Each row is a point on a tangle of strands that fork, close into loops and nearly touch. The rows are in no order.
In the rows, zero is written as 128.
Two points are linked if the straight distance between their rows is under 70.9. Some points are linked to none.
gazis: [102 187 178 154 116 154  91 111 159  90 111 114  72 149 125 136 108  99]
ladi: [128 123 119 141 111 114 151 175  81 166 159 123 193 110  46 176  77 144]
Zudi: [124 164 143  96 175 194 131 124 104  60 191 136 108 123 118 211 148  76]
fofib: [132  95 120 100 135  84 142 109  92 142 110 138 142 120 120 100 168 170]
rad: [157  57  89  83 129  89 159 115  92 166 138 143 170 109 165  81 165 170]
Det: [115 168 146 126 131 130 135 142  99 104 140 116 120 128  74 165 113 123]
teke: [161  64  80 105 135 123 161 133 131 159 149 138 155 116 195  72 143 130]
Gipi: [116 154 150  96 139 140 122 102 122  86 130 138  90 144 135 145 162 117]
Dadem: [157  95 101 140 131 142 129 162 118 178 133 133 157 118 141 102  90 122]
bina: [143  88 109 173 113 120 125 152 144 207 107 112 161 119 119 104  68 143]
sagik: [147 107  99 153 146 154 120 149 165 150 126 138 114 130 169  90  95  99]
zuzuk: [148 112 118  93 136 131 136 125  96 128 142 142 132 126 148 119 144 135]
Tiv: [ 97 154 168 177  99 104  93  91 167 120  75  99  99 134 109 106 113 144]
sel: [108 122 148 117 136  82 135  89 119 114  84 131 117 130 111 109 189 166]
kelu: [124 171 147  84 159 191 123 108 127  57 180 138  91 130 136 198 166  79]
vazib: [142 129 119  90 137 158 135 127 120 109 153 143 119 132 166 136 142 108]
bugut: [126 105 121 116 109  96 127  74 189 103  93 128 103 129 224  96 227 138]
mopa: [122 150 135 161 100 138 120 171 129 156 145 125 164 128  77 162  56 128]
Badag: [157  82  86 145 160 141 135 153 181 153 142 144 109 130 193  80 108  94]
Ginik: [165  61  68 119 144 123 157 152 144 178 151 140 154 116 189  68 124 124]
Babi: [127 113 132 116 123  86 146 127  88 158 116 117 151 124  74 121 130 172]
firap: [ 94 143 161 145 107  86 124 104 136 130  86  99 119 133  65 123 127 165]
fiv: [116 174 121 179 118 177 100 188 145 129 153 132 152 138 101 171  50  79]
gog: [164  50  79  90 131 104 163 124 100 174 148 138 174 107 184  70 155 158]
Nudok: [120 166 143 138 122 139 131 162 107 112 151 112 139 124  68 181  88 120]
fos: [139  93  96 123 121 110 139  86 187 121 104 130 119 127 227  78 192 129]
funom: [114 165 162 154 119 142  93 104 156 105 103 123  84 142 134 116 116 115]
dobi: [127 118 130 156 119 102 107  92 149 148  82 119 122 119 146  81 136 152]
Runuv: [129 107 126  88 125 122 127  92 144 104 123 141 109 137 185 115 188 133]
kamo: [141 107 121  86 139 107 143 118  87 135 132 139 138 123 125 116 156 154]
taf: [127 133 126 157  99 125 129 173 112 168 149 122 178 122  70 162  63 136]
vem: [152  86  88 158 121 133 127 177 131 208 129 129 167 121 125 101  69 123]
raz: [130 147 139 139 121 138 113 133 123 129 121 123 123 135 113 128 104 126]
roso: [114 162 122 183 102 159 104 185 148 148 152 134 166 136  84 172  41  97]
Lodu: [110 192 149 172 119 170 100 170 140 102 150 120 131 137  90 184  61  89]
Miza: [110 143 154 113 134 117 117  91 133  96 102 138  91 143 140 122 170 134]
Lilip: [149 132 110 124 132 135 141 175  69 149 168 132 171 115  92 160 101 132]
pufur: [141  69 110  98 133  75 151 104  90 160 113 141 161 113 135  88 172 178]
Zigug: [108 167 140 161 111 139 126 177 116 119 155 117 155 125  54 190  66 121]
tumut: [158  66  74 139 160 130 148 164 170 171 153 143 129 127 195  71 104 102]
gemo: [135 104 126 159 109 116 118 122 135 175 101 112 143 122 123 101  93 152]
diso: [114 176 161  93 149 186 114  98 144  60 161 137  70 138 146 184 156  78]
fuz: [147 111 102 130 119 117 152 179  64 179 164 130 193 106  73 156  95 146]
feb: [136 108 114 100 127 137 133 100 156 108 128 137 113 138 197 102 164 123]
tamon: [119 112 138  74 129 107 140  89 135  91 110 144 103 142 161 133 226 141]
tipuf: [123 107 137 116 118  92 125  76 165  98  83 139 103 125 192 107 225 152]
zer: [109 116 150 105 125  92 127  77 151  88  87 144  93 138 166 120 224 151]
Bolek: [152 111 105 142 137 148 127 149 140 158 124 133 133 127 156  96  96 107]
Vavos: [107 134 141  95 143  98 157 105  93 114  95 134 123 133  89 126 184 153]
zus: [105 125 149 132 110  79 141 115 117 153  95 100 142 125  57 120 123 175]
gikos: [115 204 157 162 120 184  91 161 148  95 144 119 107 141 107 180  73  78]
luz: [116 152 154 178 112 133  97 108 171 130  88 107  95 136 128 100  95 121]
zateb: [122 112 136 134 125  90 115  89 131 133  92 125 123 120 138  92 157 162]
tisis: [ 94 150 168 153 106  95 111 102 142 114  83 105 100 138  89 117 131 153]
rorun: [124 128 134 174 121 123 103 102 169 136  86 115 103 127 150  84 108 129]
fuzu: [118 128 132  99 138  91 160 121  83 134 112 118 145 127  68 128 153 162]
rurez: [111 197 172 152 127 179  92 133 152  88 130 119  84 142 123 163  90  87]
vegeg: [146 136 113 118 146 151 135 174  74 129 173 137 159 116 104 168 105 116]
Lusu: [131 158 123 122 158 166 131 165  77  97 181 132 143 120 101 193 114 102]
nar: [102 167 162 137 111 117 124 131 128 111 117 107 116 134  60 149 100 136]
nutor: [125 166 134 104 168 173 141 139  85  78 181 130 121 123 106 198 136  97]
dip: [143  92  94 109 129 135 143 104 180 117 127 132 107 141 220  87 168 111]
vok: [130 148 137  89 142 152 130 112 113  88 151 143  99 137 140 156 155 107]

A fork is a point with three links, a tip a point with one. Leave the first point through the second and follow the links. Name the first fork or tip that comes.
sagik; Bolek | gemo
Babi; zus | luz
nutor; Zudi | diso
mopa; Zigug | nar
kamo; zuzuk | Miza
gazis; rurez | mopa

A piece is two or more points that can be reached from each other along the links. Count, over all rows, the pieces, the separate loops (a circle has one, a figure eight two, a Y none), the forks (points with three links) and the tips (points with one).
pieces | 3
loops | 2
forks | 2
tips | 4
